Points, in no order, along strands that fork, close into loops and pass close to each other.
Points whose rows are less than 107 apart are linked; no others are. Some points are linked to none.
q576: [-35  17   5 -10  17  17 -23 -16 -57  -9  18 -71  25 -15 -19  23 -20  40
 -45 -16  42]
q805: [ 68 -19 -41 -47 -29 -58  29 -27  61  33 -36  -1   5 -33 -16 -52 -22 -22
 -33   4 -40]
q237: [-17 -13  27  34   1  12  29 -25  51  38  19   5  22   2  -4  35  58  -4
  57 -14 -27]
q360: [ 23   4  56 -43  20 -37  14 -31 -11 -41 -27   2   4  -9 -34  14 -46  -6
 -15 -52 -17]
q29: [ 29 -21 -18 -23 -39 -33  32 -41  74  68 -23 -33   3 -54 -14 -54  -7   5
 -38  -5 -33]
q248: [-27 -12   4 -33 -55 -30   8  13  38  37 -13  29   0  30  28  10  71  55
  25  35  19]
q462: [ 65 -23  14 -29 -18 -85  32 -22  31 -13 -35  48 -29  -2 -16 -49 -18 -31
  -4  15   4]
q417: [ -5  20  55 -25  22   0  22 -31  14   3 -19   7  12   9   6  73  14   1
  45 -42 -10]
q143: [ 38  -4   0   1 -33 -32  24  -5  32  29  -6  53  14  36  12 -33  35   3
  -3  35 -32]
q421: [-42 -14   2  -9 -45 -11   4 -12  40  87   3   8  39  14   4  19   8  24
   5  -2 -26]
q777: [ 50 -11 -32   9 -18 -37  -1  56 -51 -16 -24   3 -32  28   4   1 -63 -34
 -23  17  -4]
q290: [ 83 -11 -30 -30 -20 -62  28 -15  59 -14 -19  -2   4  12 -19 -13 -27 -32
 -32   2 -55]
q435: [ 41 -25 -39  33  58  -3  22  29   5 -35  34 -14 -23   8 -22  -1 -34 -70
 -11 -27 -18]
q28: [-25 -12 -13  53 -31  30 -17  16  40  26  23   7  35   5  23  43  56   2
  49 -32 -38]
q6: [ 48  34  30 -31 -26 -36  28 -27  43 -17 -83  57 -10  23  28   9  17  49
  53  13  -5]
q875: [-18 -10 -13  78 -28  46 -30  25  -2 -22  25 -11 -31 -49   8 -35  34  -4
 -22 -23  14]
q808: [ 13   5  10 -42 -47 -36  27 -42  34  42 -19  38  22  21  -3 -44  10  24
 -26  33 -19]
q648: [ 42 -10   2  10 -48 -59  28  14  19  16 -15  13  26  64 -30  33 -23 -28
 -12  13 -54]
q952: [-38   8  30   9 -36 -15 -25  30 -46   8   7 -58 -43 -18 -15  15 -14   2
 -52 -24  48]
q179: [ 38  11  59   4 -18 -53  34 -21  23 -37  -7  62 -34  39 -15 -12  41 -25
  18  24   9]
q570: [-24  -5  -4   6  64  13   6  15 -22 -35  15 -28 -61 -34 -17 -35   9 -23
 -22   1  84]
q184: [ -9 -22 -31  -8 -14 -44 -20  41 -67 -39   9  26  -4  65 -17 -14  -3   2
  -6  54  22]
q178: [-51  -7  14   3  61  33  18 -36  23  31  23  25   3 -26  11   6 -18 -24
  54  22  18]
q346: [ 43   7  -6 -12  17  40  -8 -18  30  22 -22 -28  -3 -48  12 -21 -74  -9
 -22 -13 -29]
q984: [ -4  -4  14   8 -58 -19 -16 -15   3 -10   5 -32 -16 -20 -33 -33  60  32
 -26 -20 -11]
q844: [ 57  57  18   9  38  40 -17 -10 -45 -40 -17  25   7  13  36   5 -26  12
 -15  -7 -10]
q402: [-12 -26 -31  11  61   7   2  -4 -36 -42  37   0 -25 -18  -6 -47   8 -11
 -10  14  36]
q379: [ 12 -55 -61   3 -53 -40  -9  33  21  40  -5 -38  11 -13  -2 -10 -10  -6
 -37 -15 -49]
q850: [ 28  11 -23  13  72  -2  29 -15 -27 -38  17  22  45  53   1  28  21  -1
  33  -9 -44]
q107: [  0 -10  31  10 -28 -65  26  21 -12   7  11  28  -2  54  -7  52  39 -13
  28   5   7]
q505: [  9  16  36  31  48  49  32 -33  55 -11  12  26  -2 -20  -6 -18   5 -34
  46 -10 -34]
q704: [ 14  58  27 -17 -30   6 -12  27   2  29 -78  66 -42  16  40 -26 -55   6
 -16  36 -18]
q968: [-41  11  23 -33  -6  26   5 -30  37  -5   8 -33   5  -9  13  31  82  65
  56 -14  24]
q264: [ -8  22   5  32 -17  49 -13  22  23  66   1 -17  19  28  33  65 -31 -15
   7 -25 -50]
q639: [-42 -43 -23  22 -30  26  -7 -26  24   9  21 -30  24 -70  -6 -50   7  23
  -6  17   4]
q380: [-30 -46 -37  69 -40   1 -17  33 -30 -51  40   3 -12 -20 -11  -9  42 -19
 -28 -22  20]
q54: [-42 -35   7  55 -41 -27  -6  47 -31   5  25 -52 -19 -21 -39  25  -5 -23
 -26 -37  23]
q919: [-26 -14 -27  23  30  16 -33  37 -39  17  36   1  -7   3   6  12 -25 -22
 -30  10  78]
q492: [-21  34   3 -73  15  17 -35 -12 -34 -14  -5  26   0  10  18 -16 -30  20
 -17  42  52]
q167: [-51 -39  -9  34  33  43  25 -12  25  27  36   5  19 -49  -6 -37 -31 -27
  24  35   9]
q22: [ -7   2   2 -66 -23 -66  19 -27  11 -18 -45  33  23  56  -3  15  25  37
  56  64  52]
q707: [ 12  24  45 -34  51 -39  -1 -16 -42 -78 -39   3   2   1 -18  -6 -52   4
 -21 -45  10]
q454: [-31 -27 -27 -51 -12   6 -28 -19 -11  44   5 -28   1 -36  -7 -33 -49  31
 -26  34  25]
q908: [ 28  68   8  12  67  41 -22 -21 -54 -51  17  -7  19  23  25  16  20  37
  -9 -11  21]
q580: [ 43 -37  22 -31  -6 -63  59 -40  65  -4  -3  27 -25 -27 -28 -47  -8 -47
 -17  -8   4]
q53: [-27 -52 -29  11 -83 -38 -15  12   9  35   5  -9  41  -6 -19  -6   8  20
 -45 -12 -30]
q256: [  1 -30 -54  -5 -19  -3  -9  16   0  35  -2  32  59  42  48  36  15  41
  27  20 -49]
q56: [-70 -18 -41  34   9  45 -29  -8 -14 -28  28 -33  41 -43   7 -32   9  33
 -26  28  73]
q85: [ -5  -6  13 -10  30 -40  18  27  -6   2 -26  70   3  52  25  59 -35 -29
  52  20  -2]
q141: [-26  39  42 -17  18   7   1  18 -30 -34  -3  12 -24  40  16  47  39  -2
  30  -4  39]
q371: [-49  10 -10 -21  44  43 -20  -7 -16 -25  27  10   1  24  15 -20  54  13
  14  30  50]
q787: [ 30  20 -15 -44  24  23 -27 -34 -54 -36   8 -16  11 -23   6 -35 -18  53
 -29   2  -6]
q101: [ 25  -7  23  34 -36 -38   6  44 -28 -34   8  30 -68  28 -24 -25  43 -31
 -11  10   1]
q96: [ 30   2 -16  -7 -75 -35  26  12  47  49 -24 -26 -12 -27 -16 -60  22  15
 -57 -10 -40]
q790: [-20 -25 -35 -11 -56  -8  -5  21  31  77  -8  40  44  32  31  -8  13  27
  -9  26 -40]
q325: [ 15  -7 -18  26 -43  12  14 -42  89  37  20  -1  54   8   8 -21  44  10
   2  -6 -72]
q740: [-16 -20 -29  53 -29  16 -15  15   2   1  33 -17  46  11  -8  15  14   0
  -1 -32 -39]
q911: [-35  31 -16 -75  22  51 -28 -20 -18 -28   7 -14  21  17  28  -4  54  48
  23  29  46]
q931: [-49  -6   8  -9 -83 -27   7 -17  38  30   7  28  11  22   6  -8  91  30
  -1  15  12]
q80: [-51  37  48  -9   2  58 -32  -7   4  33  14  -4 -16 -26  27   7  -2  15
   5  23  52]
q278: [ 18  -2  59  12   0 -25  30  12  19   2 -17 -19 -69 -29 -40   8 -33 -62
  -1 -55   4]
q975: [ 53   8  28  29 -41 -44  12  48  -3 -28 -22  13 -59  28 -19  -8   5 -47
 -21 -22 -30]
q153: [-30 -25 -27  46 -46  19 -31  38   8  47  15   8 -12 -17  20 -15 -22  -6
 -40  -8   2]
q830: [-54 -23 -25  17 -64   5 -45  37  -1  29   3   7 -27 -26  15 -38  17  19
 -57   2  15]
q83: [  8  25  14 -12   8  59  -5 -38  27  24  -6   8   9  -9  25   2  25  37
  45  -2 -32]
q500: [-12  -6 -17  -5  12 -28  -1 -26 -27  -3 -21 -82  -9 -85 -19 -23  14 -10
  16 -11  22]
q697: [-23  20  42 -40  -8   7  -9  -3  27  47 -42  64 -42  -7  18 -21 -39 -13
  -9  25  -8]
q897: [ -7  35  29  -9  17  -3  -3   5 -52 -48  14 -11 -33  26 -14   3   4  -3
 -22  -7  28]
q533: [ 33  21  41 -18 -11 -29  14 -20  43  -4 -49  49  11  22   4  13 -25 -21
   6  -9 -39]
q669: [ 44  37  24  19 -70 -42   9  16 -15  -4 -65  14 -21  55 -19  -7 -33   3
 -24  16 -39]
q683: [ 40   4 -35  15 -63   3 -19  25 -17  15 -38  25  -7  25  14 -57  -5  38
 -33  42 -52]
q992: [ 39  15  -8 -10 -54  -1  -1  23  12  30 -36  -8 -25  -1   0 -49 -23  17
 -50   9 -57]
q393: [ 12  46   5 -22  23  -1 -32  13 -44 -34 -57  68  -4  44  37  11 -48   5
  12  50  48]
q656: [ 88  -5 -22 -23  36 -31   8   7 -21 -67 -33  18 -14  -6   9 -42 -34 -23
  -1  -5 -28]
q479: [ 13 -40 -20  28 -10 -10   3  -3   4 -10  43 -39  24   2 -37  -1   1 -14
  -9 -35 -37]
q771: [-18  -1 -24  49  61  29   0  22 -22 -28  37  24  -1  37  40  33  59  -6
  37 -17  26]
q7: [ 24  48  46  10 -14  41 -25  -9 -31  10  -8 -41 -38 -24   7   7 -40  14
 -46 -37   2]
q416: [-30  33  14 -10 -27  11 -31  20 -59   7   1 -27  32  36  15  69  17  44
   6 -17   1]
q953: [ 22  12  26  29 -11  -2  -1  46 -29   2   9  -5 -14  41  -6  49 -34 -39
 -15 -25 -25]
q558: [-15  11   8 -10  46  28   4 -42 -16 -56  33  14   5  10  -7 -38  73  30
  31  13   8]
q446: [-33 -31 -47  74 -22  -2 -12  31 -29   2  10 -67  18 -56  -7  11 -11  -7
 -25 -26  33]
q175: [-42  -9 -45  28 -15  20 -32  16 -32 -23  23   3  47  14  38  43  68  53
  23 -24  12]
q727: [ 26  -8  26  -5  37 -37  28 -10   6 -52  -3  85 -12  33 -11  -5  21 -40
  32  11  -1]
q788: [  6 -16  -3  10 -23 -13   9  58  38  51  -3  -2 -33   8  -7  23 -57 -66
 -32 -22 -40]
q671: [-11  14  15   3 -16  -5  -4  41 -16 -23   2  13 -36  47  29  45  74  26
  40  14  28]
q187: [ -4 -13  42  21 -18  -4  19  22   9  15   5 -24 -60 -34 -25 -19  -7 -31
  -8 -18  -1]
q966: [  9 -14 -18  29 -14 -10  17  -3  55  22 -40 -93   4 -97 -14 -21   4 -48
  22   5 -29]
q737: [ -3  -1 -12  23  85  33  33  13   3  -8  19  24   8  23  42  65  26  -2
  66 -30  -7]
q212: [-35  54  70 -31  13  14  -8 -39 -13   2 -19  -3   1  -7   3  42 -23  15
  11 -28   9]
q172: [  6  -4   5 -45  -3 -17   0 -18  -7 -21  -1  63 -33  12  -2 -59  15   6
   1  61  15]
q973: [ 12  -6 -28   3  12  50  -9 -23  13  26  13 -11  17 -31   8 -37 -41  10
 -13   1 -27]
q773: [  2  18  52 -13 -17  26  12 -15  69  48 -36  29 -37 -35   3 -29 -22 -22
 -17  -2 -25]
q100: [ 31 -16 -63  29 -11 -23 -32  42 -50 -32   9 -36 -19 -25  10 -25  26  -5
 -30 -30   1]
q582: [-28   8  27  50  80  63  45 -31  34 -12  12   4  25 -29   3   1 -11 -24
  58  15  -9]
q770: [ 26 -22 -25  14 -66 -36 -13  22  30  20 -13 -15 -34 -32  -5 -55  56   7
 -41 -20 -30]
q332: [ -7  -6 -13 -57 -27   0 -29 -19 -28 -24  17  23  10  12 -17 -65  31  43
 -17  52   6]
q780: [ 64   4 -10   2 -24 -24   3  -7  55  -9  -3 -33  -8   2 -28  -6  -9 -23
 -29 -25 -76]
q453: [ 25  42  58 -48 -13 -26  21 -28  68  19 -80  70   1   0  44  -3  -9  21
  26  -1 -23]
q544: [-11  40 -16  37 -15  60 -64   7 -38 -16  23   4  12   8  38 -10  43  43
 -28   1  30]
q739: [ 56  -1 -12 -15  11 -35  -4  23 -45 -39 -30  41 -25   9   4 -29 -54 -19
 -13  25  -5]
q690: [ 35 -26 -93 -11  19 -33 -23   2 -25  -2  -3 -59  25 -38  -1 -27  15 -36
   7 -22 -29]
q996: [ 47 -54 -91  -3 -19 -31 -20  31  14   5   5 -31   4 -18   8 -32   5 -38
 -12 -10 -49]
q980: [ 24 -23 -17 -51  30  -2  -9 -33  -3   0 -26 -17 -42 -82  -4 -65 -15  -6
   4   6   9]
q334: [-45  29  43  69  22  33 -16  34 -26   4  30 -43 -27 -23 -17  19 -11 -18
 -27  -4  87]
q180: [-13 -19  37 -29 -55 -67   7  29 -10  33 -15  11 -38  22 -42  13 -33 -19
 -36  14  18]
q12: [  9  10  31 -49 -27 -55  13 -31  22  13 -47  30  18  27  16  41  11  33
  37  27   6]
q960: [-27 -35 -50 -15  12   7   1   0  -9 -21  23  10  44  28  27  47  61  57
  52   1   0]
q119: [ 27  16   6 -13 -19  39  22 -46  71  48 -10  16  27   0  24 -11  38  22
  25  -5 -64]
q938: [-62 -21  -3  21  -8  35  -1 -26  34  26  31  10  21 -42 -10 -40  27  19
  34  35   8]
q701: [  2  15  11  23  68  34   9 -12  -8 -15  -3 -26 -34 -69  -4 -33 -35 -16
  -3   2  56]
q464: [-53 -73 -60  15 -30 -10  -8  -8   6 -17  20  -8   7 -60 -14 -55  29   9
  -5  10  22]
q746: [-54  16  39  16 -13  25 -19   7   3  34  18  19 -33   1  15  17  30  -2
  18  -1  31]
q802: [ -9 -35 -39 -36  20 -16  11  12  -7  14   6  29  43  36  24  49  11  50
  54  27   2]
q496: [ 38 -11 -15  -6   9 -26   8 -14 -22 -25  -3  29  51  49  -3   3  24  10
  39  16 -40]
q709: [-42   6  -4 -18 -57 -11 -40  32 -41  19  -5   4  20  45  25  39  25  37
   4  20   4]
q594: [ 22  20   2  62  15  59  -5  20  14   5  27 -38 -10 -13   6  14 -32 -36
 -11 -20 -11]
q293: [-38 -21   2 -73  -4 -48  16 -18   3   7   6  35  21  36 -18  16  18   8
  24  59  36]
q880: [ 19   2  25  31 -58 -46  18   9  -2 -22   4  56 -41  38 -15 -41  69 -11
  -3  37   4]
q314: [-24   4 -19  91  15  70 -20  16   1 -10  41  26   2 -27  37 -11  49  -8
   9 -10  12]
q889: [ 55  -5 -45 -22  55 -18   9 -22  20 -31 -18 -53  18 -26 -23  -2 -37 -32
  13 -39 -43]
q759: [-25  37   8 -48  -1  43 -15 -40  -5  -1  -7 -11  11   2  25   3  33  62
  37   8  14]
q550: [ 29 -19 -61 -19  -8 -13 -29   6 -34  48 -19 -58   8 -44  16  -9 -39   8
 -36 -10 -16]
q405: [-65 -30 -31  18  26  10  -7  24 -34  26  45  -3  38   9  -3  19 -31   2
 -22   3  53]
q338: [-66  -4  49 -21 -55 -27   0 -13  14  16  22  -2  -2  29 -20  20  73  13
   6   5  33]
q941: [  2 -36   5  40  35 -22  47 -19  19 -20  27 -39  12  -6 -60  13   2 -36
  14 -31 -17]
q816: [  4 -39  -1   6  -2 -23  43 -24  69  29  -8 -57 -18 -91 -29 -30  -7 -46
  31  12   1]
q672: [-47  28   5  35  99  62  10 -20 -21 -29  13 -31  25 -27   5 -15   3  19
 -15  34  82]
q605: [-57 -31 -31 -35 -70  -4 -43   8  -7   4   9  12   6 -11  -6 -55  30  42
 -38  36  23]
q292: [  4  16  -5 -26 -12  36  -1  29  24  69 -35  17 -14  13  69  47 -10  49
  36   6 -26]
q609: [  2  59  53 -38  26 -27 -21 -11 -45 -66 -56  21  27  33   6  21 -46  16
  13 -16   8]
q253: [ 38  36  36 -40 -52 -58   7 -16 -19 -28 -65   7 -10  29 -40 -13 -25  35
 -32  17  -6]
q890: [  2  29  64  -7 -37 -26  30 -26  33  46 -13   9   3  22  10  51  33   3
  15 -34 -21]
q52: [ 41 -44 -16   5   3 -45  48 -36  69   4  14 -23 -15 -41 -42 -26   8 -53
   0 -13  -9]
q694: [-26  10 -13  42 -39  43 -37  37  -2  65   1   2  16  18  46  33  -9   5
 -20 -15 -24]
q853: [ 48  46  46  13 -23  29  -6  -7  29  -1 -29 -46 -50 -27 -16  -4 -30 -11
 -27 -53 -45]
q26: [ 16  -8 -13  12  81  21  34 -28 -11 -52  20   0  40  18 -22   1 -16  -9
   6 -33 -42]
q345: [ 19  -9 -16  48 -18  17  11  -3  99  15  -3 -69  -4 -56 -19 -22 -23 -27
 -10  -2 -55]
q778: [  4 -20 -52   5   1 -24  -5  21 -45 -38  29  42  30  61  -1 -17  32  14
  20  40 -14]
q217: [ 17   3  12 -54  29  20  -5 -53  -8 -23 -10  19 -15 -46  -8 -51 -24  18
  -3  12   8]
q47: [ 21 -16 -24  -6  46  -2  25 -10  22  -8 -13 -49  24 -33 -28  18 -80 -37
   3 -43 -17]
q918: [-40 -61 -50 -30  -4 -19  -6 -12 -15  27  27 -44  35 -33 -31 -12 -45  16
 -16   1   7]
q528: [-22  18  -5 -41  36 -17 -10  25 -36  -2 -39  56   3  51  37  49 -37  -6
  37  48  39]
q754: [-23  23 -22  37  86  63 -15 -15  -9  28  31   4  45 -12  24   5  -8  11
   2  21  54]
q695: [  7 -55 -32 -11  29 -15   8  11 -14 -20  36  30 -36  -7 -14 -56  10 -29
  -2  17  15]
q35: [-31 -14  22 -17 -15  15   4  -1   9  56   6   8  20   1  -2  16 -31  -9
  -5  -5 -14]
q956: [ 58  -4 -39  36 -14   5  -9  41  34 -24  21  34  -1  51   7 -15   1 -29
   2  20 -67]
q638: [-24 -16 -24  66  23  37  -6  28  -9 -11  54  49 -12  16  23  -6  49 -25
  24   0   9]
q319: [-16  30  10  53  30  31 -11  -7 -45 -27  26 -70  38  -9 -26  26  -7  29
 -29 -28  28]
q907: [ 30  16  44 -27  -3  13  10 -46  39  17 -27  25  -9 -15 -14 -17 -18  -5
 -18 -15 -40]
q364: [-22   9  -6  -6   3  -1 -19  47 -57 -26  20  34 -19  63  23   6   7 -22
  -6  55  64]
q795: [ 35  20 -15 -12 -25   9 -35   5 -39  23 -11 -56 -10 -34   8 -19 -35  32
 -46 -25 -19]
q315: [ -4  13 -15   4   9  29 -50  46 -30  26  25   8 -37 -13  17 -12 -23  -5
 -57  38  89]
q363: [-59 -40 -63  14  -8  25 -40  -9 -27 -29  47   9  18 -26   4 -38  26  13
 -23  19  42]
q607: [-19 -17  11   4   5  -6  15  21  21 -20  27  36 -33  23  15  33  97  21
  69   9  23]
q161: [  0  17  32 -54  31  12   4 -30  -2 -22 -31  60   7   5  25   5  -3   7
  40   8   0]
q676: [-16  10  31 -35 -83 -23 -24 -17 -21   3  -3 -40 -11  -5 -31 -26  26  52
 -52   2   2]
q923: [-97  -5  26  39  -2  25  -3  16  10  17  42  -4   4  -2  -5  29  30 -25
  26   8  47]
q637: [-49  30  15 -54  18   7 -20  11 -38  16   3 -15  21  41   3  55 -24  11
  -6   6  67]
q809: [ 20  56   1 -10  30  21 -10  -4 -64 -25  -7 -19  36  46  35  66   9  50
  18 -16   2]
q189: [ 10  27  32  33 -82 -43   3  49   3  31 -36  25 -28  60 -14  -5  17  -1
 -20  27 -27]
q921: [ 48 -11 -65 -18  34 -14 -11 -20 -36  -2 -14 -65  12 -45  -3  -2 -29  -7
  -3 -25 -20]
q710: [ 46  13 -14  19 -52 -14 -19  16 -52 -30 -19   2   8  40   4 -29   8  35
 -12  30 -39]
q94: [  1 -62 -26  22  29   0  18   5  23  17  27   8 -49 -36 -16 -48  -2 -56
  17  14   7]
q66: [-45   4  43 -39 -35 -21 -16  32 -25  10  -2  20 -71  19 -13   1 -15 -23
 -26  27  41]
q577: [ 56  -5 -11 -19  23   0  18  20  35  -8 -42  82 -18  25  57  30  -7  20
  81  23 -18]
q721: [ 68  -5 -60  33 -25   3 -22  48   6 -17  10 -27 -11  14  16 -21  -5 -16
 -31  -6 -61]
q311: [ 32   8   9  25  41  -5  17  42 -12 -32   5  26 -35  29 -13  30 -48 -76
 -15 -25 -15]
q971: [  3  -1  43  22 -41   4  23 -20  35  10  10 -15 -32 -27 -30 -41  40 -13
 -14 -25 -22]
q82: [ 23 -29  12  -7 -41 -66  21  24  -2  21 -17  44 -10  42 -22  10 -40 -32
 -20  29 -17]
q819: [  4  14 -24  -9  12  52 -32  -4 -30  28  12  28  31   3  38  -4 -19  22
  -6  17 -14]
q65: [-86  -9   8  18  46   7  13   5 -20  11  38  -9  15  12 -20  37 -10 -26
  16   3  47]
q425: [-16  -2  25 -21   7  11   7 -54   5 -36  36   7 -15 -20 -36 -43  54  19
  17   4   4]
q883: [-39   8 -40   9 -39  21 -58  28 -44 -10  14  20  34  35  38  11  36  49
 -10  18  12]
q706: [ 25  34  34   8  59  50  -6 -17   0 -29  -7  35 -35 -39  18 -33 -38 -27
  -3 -14  18]
q165: [-31 -17  42  17  12 -13  39 -34  14   7  34  -7  17   9 -44  29  20 -16
  30 -20   5]
q303: [  2  14  13  18  49  34  37 -53 -15 -47  22 -32  36 -12 -25  -8  12  19
  12 -29 -28]
q925: [-82   9   8 -48  34  31   2  -7  -3  11   6 -33  17  19  11  58  11  24
  42   4  73]
q280: [ 41  39  11 -19  24 -10 -19   6 -52 -51 -52  47 -28   4  10 -37 -57  11
 -18  31  26]
q519: [ -6 -11   9   4  61   9  16  -8 -19   4   9  -7   5 -12 -15  16 -67 -28
  -8 -22  16]
q166: [ 12  18 -29  17  57  59 -26 -12 -42  14  24 -12  51   5  13  13 -34  29
 -18   2  23]
q532: [-49  10  -9  27  18  50 -33   2 -17  12  15 -49  40 -60   4  -8 -24  36
 -41  36  74]
q654: [ 19  27  -4 -21  31  48 -16   1  15  40 -38  20  29  10  61  65 -41  33
  41 -21 -24]
q57: [ -5  -8   8 -41  -7  15  17   4  57  86 -33  45  -1   6  48  30 -16   8
  31  11 -35]
q339: [-20 -17  19 -38  15 -19  11   1 -12  26  -3  28   5  12 -14  37 -69 -17
  -7   8   3]
q322: [ 39   0  26  21  37   8  33 -11  30 -36  21  40 -25  12 -23 -16  20 -49
  21 -27 -29]
q214: [-62  -8  43 -70 -30 -49  23 -22  26  15   9  -1   8  33 -14  38  57   3
  30  15  55]
q658: [ 11 -20  -5  20  13   1  19  16  60  28   1 -35 -23 -23 -28  30 -67 -59
  -4 -27 -28]
q719: [ 28 -56 -33   2  -9 -26  23 -19  38  -8  39   2  45  16 -22 -23  15 -20
  -1  -5 -46]
q912: [-11  12  17  91  29  55   6  31 -13  12  34 -18   6 -11   0  29 -22 -25
 -14 -14  34]
q935: [ 45  24  21  20 -45 -19  14  -4  56   8   2  -4  20  47 -21  10  11 -17
 -26 -12 -74]
q58: [-18 -17 -53  60 -15  -1  -9   4 -28 -19  11 -93  49 -54  -7  10   2  14
 -14 -50  -5]
q55: [ 17 -34  11 -58   8 -65  18 -27 -11 -14 -27 -12   2 -20 -29   6 -47  -7
 -14 -26  -8]
q234: [ 20   7 -22 -15  23 -33  -9  16 -75 -46   2 -26 -10  14 -15  -5 -19  12
 -31  -5  27]
q202: [  6  -4   3   7  70 -24  23  17 -41 -29   1 -29 -38 -16 -11  21 -46 -45
 -24 -41  45]
q586: [ 41   6   3   7  41  -5  36  25  15 -21  -7  29  13  40  24  86  19   5
  75 -23 -31]
q213: [ -5 -19 -14  11 -18 -13  -6   4 -11  12  -3 -52 -45 -62 -16 -32  11 -27
  -7 -22  18]
q535: [ -7  34  -5 -37  30  51 -55  17 -38  -9  15   2  -3   2  17 -20  -3  13
 -53  38  92]
q18: [  7 -12 -33  86  -7  47   0  29  53  -3  17 -68   5 -53   4   1 -25 -35
  -2  -4 -27]
q841: [-19  21  -6   3  76  39   9 -43 -26 -35  14 -64  40 -59 -21 -34 -17  34
 -23   8  59]
q138: [ 26 -36 -40   5 -17 -15  -7  67  -9  24   6 -10 -34   7  -4   7 -52 -51
 -22   4 -11]
q915: [ 11 -41 -33  34 -33  -4  25 -41  91  11  41 -17  57   2 -30 -14   8 -12
  -7  -2 -54]
q937: [-11  -3  18  -9  53 -17  32  -5   4 -26  14  61 -11  39  -4  18  57 -18
  59  16  18]
q429: [ 19  30  48  22 -34  -9  13   5  44  30  -6   0   7  41  -2  43  27 -26
   5 -35 -57]
q434: [ 33  17  17   0  31  33  -2 -13  36  -3 -41  -6 -34 -73  12 -35 -62 -36
  -9 -35 -10]
q67: [ 19 -10 -24  33 -51  -9 -42  32 -51 -30   2 -15  -3  15  -1 -20  24  28
 -37  -6 -18]
q472: [-55 -50 -28 -24   3 -28 -14  11 -39  -1  41  -6  20  10 -18   8 -14   8
 -20   8  31]
q518: [ -2  33  21  37 -20  47 -38  -8 -23 -23  26  -9  -3   9  15  -9  58  37
  -1 -24 -19]
q685: [ 30   6 -10 -32  59  33   9  18  27  -1 -28  46  14   5  65  54 -22  32
  61  -2  -3]
q139: [ 41  44  34  12  27  28  -7 -27  44 -29 -11   5  33  19   0  40 -29 -31
  17 -53 -73]
q34: [-59   7  33  -3  48  33  20 -27  15   1   2 -35  15 -21   5  49  33  37
  76  -4  41]
q858: [ 48  -5 -42  17  86 -17  11  23 -11 -39 -12 -29 -28 -29  -1   6 -40 -67
   1 -45  11]
q617: [-52  14  11 -48  -2  44 -27 -18  -5  35   2  -5 -20 -26   2 -20 -32  17
 -16  29  42]
q857: [ 47  53  32   5  14  51 -12 -13  -1 -15 -15  16   6   8  27  23 -28   2
   5 -26 -47]
q606: [-61  12  45  29 -28  29 -19  18 -16  25  -6 -63 -27 -50 -11   7 -23   3
 -28   5  65]
q130: [ -8 -13 -11 -52  30 -50   8  -3 -56 -34  -2 -43   0 -20 -37  -3 -23   8
 -16 -21  13]
q304: [  6  -6 -10 -23  -3  15  22 -12  70  84 -15  63  12  16  17  -7 -20 -15
  -3  24 -40]
q522: [-38  32  49 -20   6  12  -2 -31 -35  -7   0 -57   0 -27 -44  26 -40  17
 -24 -18  26]
q88: [ 20   7   1 -29 -44 -34  14   8  17  29 -44  19  17  39  28  31  54  63
  40  32  -8]
q664: [  0  20  44 -54 -42 -50  -2 -29 -42 -29  -9 -29   4  21 -49   1  12  46
 -29   7  -1]
q791: [-37  16  37 -80 -27 -20  -8 -28 -30 -34   4 -30  10  38 -38   2  31  35
 -12   7  39]
q19: [  2 -51  -7 -13 -12 -30  18 -16  18  15  25  65 -11  14 -15 -36  22 -17
   7  41  -5]
q185: [ 41  -2 -30 -22  38 -12   8 -50  -9 -12 -32 -47 -26 -94 -18 -50  13 -23
  25 -16  -3]
q933: [ 44   6   1  13  17 -11  31  40  30  -4 -24  63 -13  54  35  57  10 -32
  63   6 -32]
q530: [ -1  13  44  24 -13 -26  25  37 -22   0   9  22  -5  59  -7  75   1 -42
  23 -28 -12]
q811: [  8  17  -4  60  43  37  14 -22 -25 -47  28 -74  32  -8 -29   3   4  11
   3 -47  -8]

A piece is two or more points that can be reached from each other along the links. Count, over all rows, the pieces, the separate loops (a circle has one, a figure eight two, a Y none), the forks (points with three links) and the tips (points with one).
pieces => 8
loops => 4
forks => 20
tips => 28

A fork is a point with three links, a tip a point with one. Leave the first point through the second and follow the links. Name the first fork or tip that comes.
q107; q530 => q519
q464; q639 => q727
q816; q966 => q58
q88; q248 => q12
q973; q346 => q695
q54; q952 => q462
q505; q582 => q532

A tip is a point with one link. Name the tips that can be reached along the links from each point below, in the order of the rows.
q338 => q704
q143 => q808, q264, q94, q841
q580 => q462, q58
q371 => q637, q425
q639 => q975, q609, q532

Name the points in between on the shortest way along the links from the first point to the second, in order.
q808; q819 => q143 q19 q695 q402 q570 q701 q706 q434 q346 q973
q788; q771 => q138 q777 q739 q280 q393 q528 q85 q933 q586 q737
q530; q690 => q953 q311 q435 q858 q202 q519 q47 q889 q921
q966; q54 => q345 q18 q594 q912 q334 q606 q952
